Points on a hilly landscape, in no order, each with its height.
A ball rolls from a point to whichever of its 2 nearest points has the largest drop for the distance, and stops where none of them is lower. Distance is the straight distance between rows; heights are no part of it.
J537: [118 164 152 143 168  79  67  85 122 102 106 183  70  85 168 129 131 125
 164 157 129 114 142 123 159 189 119 141 122 117 118 116 113 126 130 182
 125 139  80 127 164 144 106 103 137 141 154 158 144 136 166 163 133  97
 137 174 181 189 128  96 139 136  72 109]  (h 399)
J916: [ 76 130  99  91 106  89 141 127 147 137 137 136 148 119 112 140 130 150
 120 196 155 102 178 117 152 108 190 111  65  99 106 128 141 159 163 160
 118 153 161 126 146 101  94 109  99  91 143 164 111  87 144 122 142 102
 171 133 189 150 128 110 110 144 124 114]  (h 323)
J106: [142 132 149 126  93 192 108 204 101 122 104 165 103 161 148 141 172  89
 127 152 123 174 127 141 118 161 112 132 124 147 158 150 165 113 162 148
 150 191 117  87 141 104 162 153 153 141 122 117 142 135 119 159 131 128
 117 154 101  82 155 126 121 149 135 119]  (h 402)
J108: [134 130 157 104 118  91 104  83 149 151 177 136 157 147 126  92 133 136
  98 109 126 129  93 107 107 109 119 128 149 174 135 119  77 149 100 109
  98  78  97 147 119 181  86 151 102  75 125 124 108 145 120 100 135  50
 126 128 130 145  94 113 166 102 144 164]  (h 404)
J774: [122 149 141 145 166 118 145  89 138 145 134 100 127 109 121 139  84 138
 130  65 149 100 115 148 160 151 131 134 166 110  59 117 118 106 113 118
 157  88 148 144  91 170 147 111 118 148 108 130 150 124 132  78  85 160
 156 124 114 165  62 126 126 134 105 136]  (h 396)
J828: [180 103 129 144  98 156  97 119 118 125 133 152 133 155 139 104 153 112
 128 126 103 171  80  88  59  94  70 111 130 180 209 141 121 136 108 105
  97 108  90 140 139 136 100 177 128 113 143 110 103 180 104 143 175  71
  82 125 101  86 171 142 151  97 152 127]  (h 520)
J138: [129 144 129 137 161  48 110  99 151 120 177 128 117  78 134  56 164 165
 106  77  62  96 132 145 115 140 140 187 171 110 135 112  44 122  76 125
  90  81  74 144 107 136 109 131 141 153 116 107 127 117 162 168  93 116
 111 130 156 148  83  96 176  68  88 146]  (h 389)
J856: [130 119 140 131 156 115 119  84 138 130 161 106 107  97 129 111 140 126
 133  40  92  81 116 151  97 153  87 137 192 112 120  86  86 116 107  54
 115 111 103 137 105 126 161  96 136 209 119  93 140 140 161 146 111 177
 103 145 144 111 132 158 121 114 101 141]  (h 298)
J325: [104 101 113  96 140 135 103 115 143 127 163 120  86 105 113 130 151 158
 138 140 148  81 185 122 117 148 130 138  99  51 107  89 127 124 157  83
 129 196 135 139 138  93 136 121  88 195 148 173 139  98 177 160 134 154
 136 154 203 154 183 105  97 155  94 100]  (h 557)
J974: [124 164 152 144 133 121 179 121 126 139  93 111 181 146 145 158 104 104
 145 137 125 119  80 151 155 112 136  91 153 181  99 140 118 139 111 139
 137  71 146  98 110 159 127  61 159  67 110  71 144 128  94  88 100 181
 123 114  87 102  89 196 113 139 168 144]  (h 450)
J107: [126 136 140 171 171 121 147  79 140 103  96 103 118  98 155 168 107 109
 182 123 104  71  88 143 144 133  89  97 163 139 107  91 117 102 119 112
 135 117 128 114 127 129 145  34 135 169 133  96 157 137 131 122 113 208
 121 146 132  96 118 194  77 144 145 111]  (h 456)
J898: [128 132 120 143 122 165  99 143 148 103 167  95  82 137 130 124 124  90
 130 130  92 132 108 130 136 120  93 173 136 157 157 132 137  57  95 150
 137 145  98 145 144  99 134 128  52 153 107 131 121 128  61 109 139  57
 172 175 118  83  87  90 107  98 142 125]  (h 582)
J213: [ 90 147 138 107 127  94 131 120 128 136 105 156 136 120 133 161 119 130
 138 171 178 115 157 131 165 155 172  98 102 120  77 127 130 164 168 146
 141 140 145 103 136 138 112  86 134  89 146 151 140 116 160 124 132 129
 149 137 165 175 130 135 117 174 120 126]  (h 287)
J747: [114 137 115 118  92 135  91 177 122 108 113 192 107 141 152 136 138  96
 128 222 138 181 138 101 136 131 148 129  84 150 177 158 158 138 145 187
 135 156 115 122 174 100  97 147 129  88 150 147 111 142 108 143 173  48
 144 147 142 113 142 104 123 128 131  99]  (h 578)
J953: [111 132 115 100  99 105 151 175 137 132 138 129 162 127 137 122 148 124
 110 148 109 121 162 162 149 125 175 141 123 127 125 131 100 149 136 141
 122 134 137  90 121 108 140 101 140  89 112 114 117  94 137 124 104 118
 138 134 122 118 122 107 127 130 126 142]  (h 457)
J65: [124 120 154 132 104 215 166 152  89 148 106 103 139 198  82 162  92 119
  81  90 205 183 103 104 126 107 100  92 123 143  99 166 207 119 161 118
 166 150 198 172 117 145 155 208 100 133 116 133 134 144  97  93 133 154
 123  84  68 119 126 131 130 162 161 126]  (h 312)
J229: [104 129 116  87 134  50 141 106 132 167 141 159 167  95 111  89 140 172
 111 170 135 110 189 119 125 105 189 124  82 101 125 140 109 196 145 162
  81 117 127 129 141 145  84 147 171  73 140 149 114 106 148 154 131  98
 114 111 171 191 150 107 181 124 120 135]  (h 310)
J115: [127 101  98  96 132  76 139 127 134 148 168 139 146  94 103  60 156 178
  97 142 104 107 209 122 110  97 175 162  83  65 158 128 101 160 130 142
  72 129 119 145 137 118 100 178 138 124 136 153 111  94 156 171 132 101
 105 105 164 165 162  68 183  87 108 124]  (h 246)
J304: [109 132 145  80 144  78 144 119 126 164 170 121 160 112 103  89 138 162
  82  73 151  99 182 162 137 145 180 150 154  82  84 114  87 162 133  90
 120 118 137 130 102 162 141 140 150 119 115 135 132 105 174 111  86 134
 130 119 143 194 116  88 183 134  91 160]  (h 431)
J122: [167 123  85 200 158 127 142 112 120  87  45 121  99  91 151 138  98 143
 178 139  97 138 107 130 144 129 111 132 114 103 146 142 160 116 104 163
 152 112 147 121 123 112 136 119 165 175 144 135 148 149 129 157 123 203
 102  89 106 133 139 156 121 120 110  90]  (h 505)
J743: [108 128 134 167 154 150 117  63 142 108 117  99  86 123 138 187  83 100
 176 145 154  94  85 103 151 128  86 105 120 149  96 104 157  80 123 136
 153 117 138 153 139 120 119  78  56 148 139 149 141 137  92  90 135 138
 163 156 149 122  96 155  65 146 141  97]  (h 552)
J59: [128 155 156 116 133 103 169  99 148 170 155  95 196 163 126 133 110 112
 118 113 121 109  68 141 122  94 138  91 163 196 103 117  87 147 106  96
 118  55 130 115 108 178 111  91 138  51 100  77 115 127  91  76 110 126
 126 117 105 106  70 183 119 123 178 173]  (h 464)
J515: [116 144 164 126 115 160  86 120 121 123 128 160  91 155 142 153 127  83
 139 138 168 153 106 114 136 161 100 128 125 166 112 127 149 112 140 142
 147 144 109 136 149 128 123 139  85 120 132 142 134 151 104 109 146  63
 155 168 134 130 119 117 116 147 129 125]  (h 579)
J381: [153 133 170 139 131 135 130  87 107 148  94 157 139 142 115 130 118 109
 135  83 167 153  97 119 123 145 108 104 153 156 101 127 136 158 124 103
 138  93 136 127 104 178 129 133 163 128 130 104 152 166 144 110 130 159
  96 104  97 151 139 174 138 144 113 139]  (h 403)
J452: [153 113 109 104 116  98 120 155 105 144 149 168 144 115 121  60 161 165
  94 130 101 165 186 124 108 115 159 162 104  96 186 151 110 163 127 151
  93 129 104 130 141 147 114 209 176 105 135 145 114 130 154 174 130  75
  92  99 117 160 161  60 207  92 117 136]  (h 125)
J750: [130 120 123  95  79 130 130 181 107 140 131 167 152 153 122  97 152 132
  91 149 140 189 156 125 124 119 168 144 106 136 159 158 130 161 149 153
 124 138 134 119 139 138 116 192 152  83 126 137 113 137 134 133 138  61
 125 105  99 138 136  79 172 122 139 143]  (h 209)
J677: [130 113 136 105 144 126 116 106  90 151  96 178 121 110 102 121 129 161
 125 104 194 145 181 119 116 157 155 118 102  64 104 140 158 186 175 103
 139 158 152 129 122 153 137 164 197 156 158 163 156 143 195 168 138 176
  85  94 144 208 206 133 165 174  79 121]  (h 302)
J363: [174 137  97 180 145 120 124 135 106 102  66 142 102  95 147 103 110 138
 155 124  87 174 119 135 150 146 121 161 128 114 156 161 149 114  95 181
 149 109 121 120 126 131 136 160 182 156 130 134 138 157 123 154 120 146
 114  95  87 147 126 123 159 103  96 110]  (h 538)
J215: [ 87 150 142  67 115  58 130 141 125 158 159 179 150 107 121  81 166 136
  99 170 141 106 212 138 143 145 194 146  95 113 124 123  92 178 151 161
  82 145 106 107 141 144  97 135 149  71 131 130 125  97 161 136 115  58
 140 151 179 179 128  72 177 127 108 143]  (h 344)
J33: [114 190 172 138 154  72  80 103 126  99  94 201 109 104 188 143 147 103
 171 175 127 116 120 133 167 196 124 118 146 158 110 113  89 150 136 174
 118 131  67  88 163 162 104  54 169  89 150 121 143 135 177 153 128 105
 127 181 174 172 115 139 129 155  90 129]  (h 427)
J419: [158 121  84 171 136 150 117 143 157  90 156  76  79 110 124 105 106 130
 132 120  68 136 109 124 143 104 105 184 133 115 164 136 133  44  68 154
 146 118 117 167 128  94 129 155  66 185 108 141 122 125  70 116 130  90
 155 130 107 103  77  83 119  69 118 108]  (h 554)
J711: [114 101 141 110 118 175 139 148 115 138 126 127 130 153 128 158 154  94
 124 128 116  90 120 131  82 114  96  78 131 169 158 105 129 134 166  72
  97 167 105  92 131  94 150  66 133 135 137  82 131 132 122 144 157 160
 114 168 144  59 197 194  80 157 167 137]  (h 345)
J802: [131 149 127 146 103 161  85 194  99 100  72 195  84 147 154 148 130  96
 136 218 157 222 131 101 157 159 142 132  85 133 163 177 198 125 152 218
 161 171 130 123 179 102 110 174 163 114 162 161 125 148 116 161 176  78
 140 129 119 127 141 111 132 143 120  88]  (h 547)
J695: [140  96 117 130 119 137 157 120 115 142 100 130 157 141 112 137 117 143
 125 110 159 142 122 122 106 110 136 101 114 122 123 135 148 163 141  97
 133 116 166 125 105 132 140 147 155 122 137 132 128 143 141 125 134 177
  95  86 110 141 162 161 131 144 129 131]  (h 437)
J881: [128  99  80  95 122  68 170 104 137 170 124 132 214 118  99 104 133 191
 108 149 128 125 155 116  97  66 191 100  76  99 137 144 115 213 143 123
  88  99 161 121 115 137  86 153 189  69 145 141  95 112 153 143 140 154
  95  67 146 165 168 151 167 122 140 142]  (h 354)
J58: [128 105  67 131 126  79 158 122 152 138  98 111 179 112 127 120 106 170
 130 189 106 125 132 116 124  73 183 116  78 115 144 156 127 175 115 164
 110  91 157 122 128 115  88 117 168  64 137 136  99 112 117 132 136 152
 118  73 131 141 139 151 134 109 148 123]  (h 388)
J171: [ 98 162 170 105 132  71  94  97 152 121 139 170 134 116 172 127 164 106
 145 148 100  85 115 147 136 170 129 120 166 168 112  91  51 156 127 114
  96 125  69  85 133 146 114  39 157  91 135  89 133 123 165 145 121 118
 118 189 175 133 126 149 116 146 108 142]  (h 447)
J147: [112 139 140 130 141 187 114 151 127 118 164  84  87 151 124 152 128  86
 119  98 102  90 119 148 125 144  90 146 150 158 138 109 139  60 128 118
 132 169  91 120 134  96 168  92  62 168 103  97 142 109  78 117 126  99
 175 192 122  61 117 122  82 122 161 148]  (h 608)
J10: [160 140 122 131 122 141  93 195 102 113 123 169  80 118 155  92 175 122
 130 129  97 170 164 157 144 185 134 187 131  94 161 133 139 102 130 166
 160 178  96 104 148 125 162 178 162 163 115 138 143 125 142 168 101 101
 127 143 104 129 129  64 158 117  89 118]  (h 212)
J356: [140 126 107 190 162 130 148 103 126  90  50 113 107  92 155 172 101 132
 191 153 129 105 110 132 158 131 104 103 120 107 116 119 157 117 131 140
 154 132 156 111 132 118 142  66 151 172 158 138 158 140 154 142 121 228
 108 111 132 133 140 175  88 155 122  95]  (h 480)
J772: [123 132 162 127 105 203 148 186  90 135 100 134 125 182 121 162 140  83
 103 119 146 157 111 136 121 133  98  97 140 175 134 151 176 115 163 125
 140 170 136 105 131 111 166 129 134 133 117  86 147 137  96 129 135 155
 125 145  81  73 154 157 110 157 169 136]  (h 331)
J510: [ 82 132 137  80 105 172 135 182 125 137 156 124 128 153 126 166 165  85
 107 140 118  86 156 158 122 146 128  99 146 146 123 110 115 129 189  90
 108 196 107  71 136  94 166  45 120 131 129  94 131  92 136 127 138 132
 154 193 157  75 170 151  81 174 156 154]  (h 398)
J854: [ 94 137 125  82  87 116 146 191 148 130 166 118 162 136 141 126 174 108
 113 150  85  94 166 172 139 124 160 136 137 143 133 114  79 133 146 118
  97 160 113  69 126  84 149  52 128  95 105  91 115  73 133 130 116 109
 156 175 144  74 134 126 100 132 146 150]  (h 436)
J305: [176 115  89 151  91 128 161 192 116 115 103 113 172 140 138  91 130 130
 115 127  75 180 117 146 116  91 142 140 130 148 196 171 120 142  98 147
 122  95 139 103 116 122 132 167 181  92 119  99 106 144 112 136 124 137
  92  69  61  92 131 128 172  89 159 136]  (h 595)
J387: [164 125 129 155 108 193  87 196  97 101  74 173  75 149 146 142 157 103
 151 180 129 207 118 116 123 167 104 142 101 113 174 160 203 101 139 185
 175 195 125 115 160 103 141 192 159 171 145 147 142 151 116 177 144 135
 115 132 101 103 148 120 125 137 113  88]  (h 484)
J705: [113 108 108 133 130 177 195 170 108 126 115  68 172 159 105 169 103 136
 105 107 136 110 121 138 112  81 112  86 132 125 119 146 165 115 141 104
 137 134 193 138 105  99 172 134 119 128 108 100 112 110  95  96 117 212
 124  99  94  74 142 167  96 143 172 128]  (h 197)
J165: [142 172 164 106  93 103 130 155 117 141 133 156 163 152 131  85 142 117
 103 108 123 184 122 149 160 144 153 155 173 181 132 150  84 149 107 156
 126  85  97 112 124 193 117 155 161  48 101 101 122 145 119  97 107  44
 140 119  74 149  60  87 195 110 138 177]  (h 451)
J870: [140 152 156 158 151 132 168 101 111 128  92 118 149 129 138 154 114  93
 160  94 113 111  80 144 138 131  91  90 175 178 109 122 126 117 109 114
 132  87 132 109 117 151 143  62 152 131 110  64 154 147 106 106 108 193
 107 129  88  90 110 208 105 132 157 133]  (h 435)
J112: [118 145 142 117 160  72 135  93 148 151 158 105 144 106 124 100 119 157
 108  73 127  96 131 153 144 144 156 148 167 113  81 111  79 136 105 106
 129  87 123 137  95 168 130 121 132 127 107 125 134 118 152 106  82 136
 143 123 131 173  70 114 157 113  98 153]  (h 413)
J335: [103 106 129  54 124 117 152 149 135 160 206  94 168 125  85 100 149 163
  72  68 143  96 194 159 112 126 162 147 153  58  88 104  95 151 143  43
 112 143 152 136 100 126 161 141 118 141 107 134 109  87 174 101  96 141
 139 123 156 160 144  97 150 137 104 155]  (h 452)
J126: [115 129 100 158 154 110 109 101 155 104 125  98  88  98 129 136  84 145
 152 159 121 114 123 110 170 124 139 155 106 109 115 131 140  86  99 176
 147 110 132 157 134 111 106 117  76 134 129 173 127 114 100 106 128 109
 175 136 150 152  78  97 112 106 112 100]  (h 419)
J900: [130 114 107 154 185  61 110  23 171 125 139 101 122  86 129 110 102 184
 149 133  98  88  79  91  95  89 121 134 120 111 127 112  93 131  80 118
 100  59 107 177 118 140  73 113 119 145 146 141 114 133 126 144 136 145
 111 104 175 153 109 152 115  85 116 111]  (h 330)
J287: [135 117 102 157 117 123 126 139 151  94 104 118 124 115 162 139 131 114
 163 186  69 118 100 134 124 108 109 126 116 158 177 130 116 117 100 145
 114 114 110 106 138  88 118  82 125 114 138 103 117 132  94 142 141 135
 121 137 127  76 138 157  99 104 149 107]  (h 573)
J912: [136 145 148 129 152 129 145 118 115 131 131 117 122 103 127 125 132 113
 130  33 110 108 133 173 126 175 109 128 207 108 104 112 106 127 120  63
 144 114 122 107  99 149 181  88 177 182 109  86 154 139 168 123  90 195
  97 129 103 129 129 158 145 136  96 147]  (h 341)
J332: [ 91 149 171  70 125  61 102  94 148 159 187 166 157 128 124  81 158 136
  90 144 149  99 149 123 115 135 157 139 132 147 111 109  62 166 119 124
  74 111  86 132 130 172  82 134 110  67 128 126 119 115 148 117 123  35
 139 156 181 176 102  87 171 113 122 155]  (h 375)
J851: [116 182 164 119 106 153  87 196 111 103 125 172  81 142 168 144 164  72
 139 161 134 159 155 163 190 205 136 159 137 139 115 134 132  95 156 184
 168 191 103  83 167 119 159 104 124 124 113 132 148 115 138 135 109  73
 168 192 125 125  98  77 122 160 113 132]  (h 632)
J561: [ 95 122 134 131 130 137 144  98 149 129 120 102 145 138 132 183 102 113
 154 165 151  89 102 121 134 108 124  88 115 152  94 110 140 125 140 127
 130 118 154 123 133 112 121  65  90 102 134 129 123 116 104  94 135 150
 156 143 152 103 118 172  71 154 163 121]  (h 536)
J164: [ 99 115 119 145 174  80 112  36 190 117 152  83 119  93 116 128  99 180
 155 177 119  73 105  92 120  87 143 137 104 102  94  96 101 105  92 118
 105  87 117 178 127 109  67  83  68 133 139 169 111  96 114 117 137 130
 167 128 204 147  99 136  76  99 129  97]  (h 362)
J177: [198 127 158 144  99 161 144  93 100 148 132 121 143 171  95 106 115 118
 108  46 139 177  62  93  99  96  74 105 160 183 153 143 144 117 108  94
 121  77 138 160 110 185 111 203 122 124 124 108 114 183 109  92 143  92
 102  87  59 105 114 136 173 113 178 156]  (h 421)
J392: [126  91  45 143 141  85 158 118 156 121  91  98 150  79 118 123 107 192
 156 197  94 103 166 114 127  67 177 130  61  66 142 143 139 154 125 170
 110 116 162 138 132  82  98 122 157 116 147 165  98  93 141 169 146 190
 122  74 163 142 167 136 116 111 126 101]  (h 401)
J230: [146 164 180 100  87 134 150 156 103 163 125 148 175 168 103 105 135 113
  87  73 169 186 123 163 150 142 151 129 181 170  97 148 107 157 129 120
 134  89 128 112 101 200 137 162 168  68 101  95 135 140 137  92 107  96
 125  97  57 156  90 109 193 133 138 184]  (h 470)
J68: [154  99  95 150 114 119  94 111 154 108 132 140 129 125 153 115 136 123
 145 179  79 133  84  92  79  82  88 123 117 164 207 131 104 135  87 126
  92  99  86 142 145 102  90 133 111 112 148 115  98 155  96 147 175  86
 100 130 136  90 163 148 120  80 139 106]  (h 553)
J874: [189 142 101 177 113 129 150 172  89 112  55 144 143 120 136  94 111 132
 137 123  93 213 118 139 151 125 140 157 135 135 167 188 155 134  93 187
 143  99 136 105 122 146 134 178 212 116 129 116 130 160 120 146 118 148
  97  65  46 137 126 127 186  97 123 122]  (h 567)
J985: [145  97 126 160 165  93 105  22 167 125 160  99 117  99 123 108 124 156
 146  84  95  88  65  91  67  91  75 123 147 132 143  89  85 118  79  79
  93  71 105 181 106 135  93 128  96 185 144 120 113 151 127 142 143 147
  95 111 157 115 122 168 103  82 116 119]  (h 286)
J494: [147 136 143 149 160 125 142  77 115 139 111 129 117 109 113 126 100 127
 133  38 152 127 108 140 131 159 109 125 178 104  82 124 129 128 113  89
 155  99 147 141  95 177 155 130 155 186 118 117 157 155 156 106 101 186
 105 101 101 168 114 153 144 139  85 136]  (h 372)
J606: [122 141 119 121 139 123 162 177 155 128 195  47 170 123 105 111 107 151
  97  63  91 100 149 161 146 106 152 175 168  99  95 123  94  82  95 113
 127  99 144 141  87 113 155 129  90 136  72 117 108  73 114  85  83 127
 167 131 101 108  56  86 135  91 131 161]  (h 493)
J284: [130 116 103 157 128 202 123 186 127  93 103 110  74 134 142 176 146 113
 150 166 110 123 130 131 131 140  92 114 108 108 162 127 186  76 156 148
 164 213 144 107 150  74 171 122 107 194 133 139 141 114 108 168 131 189
 125 148 130  71 156 132  73 153 146  94]  (h 376)
J832: [130 146 143  98  95  90 127 140 152 146 168 128 186 155 136  95 138 122
  95 147 104 141 106 127 125 101 155 136 146 187 145 138  70 156 100 132
 100  82 107 118 124 157  93 126 124  35 111 102 101 128 101  93 127  45
 135 123 109 114  82 113 165 102 163 171]  (h 426)
J797: [121 137  97 162 144 117 104 109 133 100  93 137  87 108 140 151  80 127
 156 197 144 147 121  93 168 131 140 132  89 127 133 155 169 115 113 198
 155 116 136 158 154 111  98 129 106 113 153 179 130 145  98 119 150  97
 162 125 143 159 106 116 117 126 119  92]  (h 446)
J899: [121 127 139 158 154 156  87  73 136 102 115 130  55 117 148 179 111  98
 183 139 166 103 100 106 132 162  70 108 114 129 106  91 158  87 142 121
 151 165 114 144 156 110 127  97  71 186 156 161 149 145 126 132 149 134
 142 170 169 134 142 145  73 160 116  93]  (h 574)
J990: [156 103 106 124 145 130 112 126  98 139 109 158 106 104 119 100 139 169
 124 102 148 150 174 125 107 149 142 151 101  67 144 136 153 151 148 125
 141 160 137 134 128 137 147 195 173 173 145 168 147 141 166 183 122 153
  89  98 123 179 186  98 166 135  84 114]  (h 377)
J819: [147 120  83 145  87 111 143 189 140 107 101 133 169 132 165 109 138 112
 131 195  57 157 117 142 129  89 155 132 117 167 201 167 103 149  96 167
 109 105 124  90 130  96 112 110 173  59 131  95 103 133  95 134 136 121
 112 102  94  80 140 147 139  89 158 125]  (h 590)
J805: [139  93  93 106 118 159 119 171 118 136 136 145 110 127 121 115 163 158
 112 128 137 138 174 131 106 143 143 145  98  67 153 125 153 138 158 108
 145 193 144 122 128 104 157 181 144 178 130 159 135 119 154 177 122 157
  98 116 134 132 183 100 132 138 102 109]  (h 448)
J604: [154 144 132 116  95 130 111 202  97 119 116 179 125 139 154  88 175 114
 115 138  99 191 160 157 148 162 154 177 139 136 165 151 121 135 128 165
 137 154  97  89 144 134 152 168 185 104 113 116 131 134 141 156 109  81
 117 131  91 125 129  78 172 113 110 138]  (h 51)
J394: [114 133 131  78 112 115 155 183 144 147 208  76 179 143  94  97 137 149
  70  68 123 110 177 165 136 113 169 171 158  92 101 119  94 116 125  91
 113 123 148 135  98 125 157 151 100 115  81 125 101  79 138  90  90 100
 157 128 112 127  88  69 155 110 131 173]  (h 477)
J798: [101 124 121 128 122 191 172 165 104 131 103  97 137 158  95 180  94 135
 100 113 186 135 137 131 142 127 124  98 123  95  85 150 183 122 167 114
 168 166 208 148 106 119 181 157 118 145 116 142 135 105 125  98 112 200
 128  97 104 124 131 135 109 173 132 117]  (h 254)
J766: [132  78 125 120 137 158 151 117 129 143 148  90 146 139 113 140 138 120
 123  91 109  80 119 125  65  91  87  88 143 142 148  96 127 132 137  45
  94 130 125 127 118 100 151  97 124 156 123  87 120 133 123 135 152 180
 108 136 135  68 190 193  90 128 163 141]  (h 284)
J595: [141 135 139 143 140 190 188 174  65 133 105  97 158 175 108 152 113  99
 100  64 125 136  99 141 120 104  85  82 168 169 132 154 171 101 130 105
 139 132 147 128 115 128 170 119 131 134  98  56 150 135  83 104 121 196
 115 118  50  56 143 183 121 132 185 145]  (h 262)
J560: [148 142 121 149 154 129  82 145 110 102 102 166  64  97 160 129 146 129
 160 150 119 141 158 138 153 187 121 161 108  88 138 122 146 108 142 166
 160 179 104 112 160 114 145 138 141 179 146 166 148 128 162 180 120 127
 126 154 150 159 152  92 132 138  80 102]  (h 335)
J573: [129 148 195  87  80 145 119 141  95 166 115 186 168 179 111 125 141 101
 102 117 202 199 118 123 132 142 140 109 142 192 102 147 128 180 151 127
 124 106 123 119 122 188 107 170 156  54 132 111 136 160 143 113 152  73
 119 112  96 156 126 125 171 152 138 166]  (h 494)
J816: [103 120 108 138 119 182 143 163 125 111 114  98 107 144 123 176 113 123
 126 153 152 121 137 127 143 126 119 116 102 109 122 135 174  97 158 135
 163 181 178 132 132  88 166 131  93 156 125 150 130 109 109 123 122 162
 143 130 127  97 137 123  81 158 141 106]  (h 306)
J928: [159 127 100 148 137 130 135 151 152 113 177  70 120 111 114  82 113 152
 112  63  67 128 126 140 131 114 119 189 154 104 140 129 103  68  79 125
 135 102 121 158 102 117 135 170  88 180  91 131 121 117 111 114 103  96
 146 122  96 112  67  73 152  66 120 141]  (h 521)
J311: [ 99 129 144  99 149 103 119  93 114 145 110 166 117 105 117 149 119 145
 139 131 194 110 176 123 145 170 159 101 111  80  78 119 140 178 177 106
 143 159 147 120 128 150 123 103 158 138 161 165 156 129 197 143 131 163
 122 128 175 206 171 138 136 189  86 124]  (h 247)
J26: [169 104 162 145 105 177 124  93  98 142 125 135 122 180 111 130 124  91
 120  90 158 170  59  76  77  97  56  87 134 201 160 134 159 125 127  93
 112 107 115 155 135 154 104 180  97 121 136 109 117 183  89 104 172  91
 103 118  87  89 151 163 136 126 173 140]  (h 471)
J50: [123 132 184  94  90 145  92 111 105 152 132 200 143 178 121 131 133 103
 118 135 208 187 100  84  98 130 111  99 116 188 125 138 135 170 152 124
 115 113 108 151 140 177  85 184 119  70 150 135 119 172 124 115 177  31
 121 132 124 155 145 127 154 146 141 141]  (h 522)
J195: [120 115 134 126 150 148  68  92 139 107 137 149  58 109 149 158 145 120
 170 147 159  96 138 108 111 168  88 120 103  97 122  84 142 107 157 103
 139 194 102 136 157 104 126 110  83 200 166 173 144 132 159 164 154 135
 124 177 196 147 180 123  83 163  96  92]  (h 594)
J684: [125  98 106 170 161 149 155  71 126 120  83  93 118 111 118 178  74 151
 167 124 171  96 112 104 131 111 105  99 109  90  92 112 177 117 136 107
 156 121 187 163 115 123 140 117 110 168 150 162 142 136 136 114 127 222
 124  93 138 145 143 172  85 159 124  93]  (h 504)
J909: [142  89 146 138 148 129 131  50 138 142 152 100 138 130 114 126 125 121
 133  67 123  89  83 101  65  97  72  92 154 155 137  86 112 135 117  45
  95  89 119 154 112 140 127 111 117 158 132  96 121 160 125 119 148 163
  92 125 132  95 155 199  96 120 147 141]  (h 213)
J310: [123 136 110 177 130 166 102 123 137  82 106 125  62 139 136 173  79  89
 156 189 144 159  88  94 162 124 100 134 104 153 152 156 191  71 107 188
 175 140 136 159 165  92 112 134  69 138 143 169 129 157  62  98 161  88
 167 145 125 115  89 117  96 125 136  80]  (h 479)
J49: [116 120 105 152 169 101 138  93 175 116 157  56 123  95 112 118  90 181
 137 125 107  88 133 122 149 101 153 166 122  82  89 116 110  84  85 130
 131  89 136 168 104 109 111 117  76 149 108 162 120  86 116 107 108 142
 175 124 158 155  64 102 104  89 111 117]  (h 391)
J518: [132 137 112 131 141  99 188 133 166 139 156  53 205 131 123 126  99 154
 122 112  87  94 102 154 121  75 158 123 149 138 109 121  97 123  90 107
 114  59 148 127  94 127 128  98 131  91  98  91 101  98  99  85  98 165
 134 102 107  93  69 160 119  94 167 157]  (h 481)
J556: [105 101  95  78  96 164 116 192 138 137 175 126 102 132 110 126 180 145
 106 145 127 109 191 137 111 142 144 143 100  55 142 111 148 119 173 105
 140 230 146 120 132  84 160 151 103 184 117 155 126  80 150 162 121 148
 133 146 158 107 169  83  98 150 110 113]  (h 508)
J877: [100 118  78 114 127  80 142 138 150 124 126 117 129  84 116 110 135 170
 136 200 110  98 200 121 155 103 188 146  67  67 126 126 126 139 138 173
 109 149 147 125 149  84 103 106 124 120 139 163 111  75 152 157 132 136
 149 120 185 149 139  93 117 120 113 101]  (h 358)
J409: [110 116 167  98 102 167  91 107 113 151 146 173 108 171 115 146 129 105
 116 123 217 166 118  92 104 147 112 108 104 152 109 127 159 140 164 112
 138 152 127 164 143 147 107 187  84 117 146 160 130 161 122 115 165  58
 140 143 142 152 148 114 129 159 133 129]  (h 551)
J428: [136 139 133 140 141  95 106 122 153 111 164 118 106  93 147  90 155 130
 131  79  60 102 121 161 122 156 109 170 175 131 137  99  62 101  88 113
 111 107  77 126 111 115 138 103 122 176 112  98 132 124 138 155 105 119
 123 160 137 107 102 118 135  89  98 133]  (h 353)
J216: [160 115 134 142 110 169 165 118 112 149 137  89 150 169  91 127  93 138
  96  62 164 159  92 111 117  90 109 116 139 141 116 148 161 119 126 105
 144  93 179 169  98 165 132 197  99 119 115 137 118 151 103  76 124 124
 130  78  69 129  97 123 155 128 159 152]  (h 369)
J623: [ 97  95 124 127 133 148 157  80 139 141 123  91 150 139 103 187  88 141
 138 136 178  89 112 102 117  95 126  81 104 119  82 105 159 138 148  92
 133 122 188 158 120 120 131 105  87 123 138 151 117 124 119  88 143 183
 145 114 160 128 140 179  70 163 150 117]  (h 523)
J688: [102 167 177 117 124 171  75 146 125 111 145 158  74 147 165 172 152  58
 149 144 146 121 127 142 154 198  97 125 142 165 108 101 131  88 166 144
 142 189  81  96 169 117 148  74  81 136 128 133 145 123 127 130 141  75
 170 217 157 111 127 115  87 169 134 133]  (h 607)

For each start below, name the point where the ball stops.
J688 => J452
J310 => J909
J832 => J452
J797 => J909
J394 => J856
J195 => J311
J802 => J705
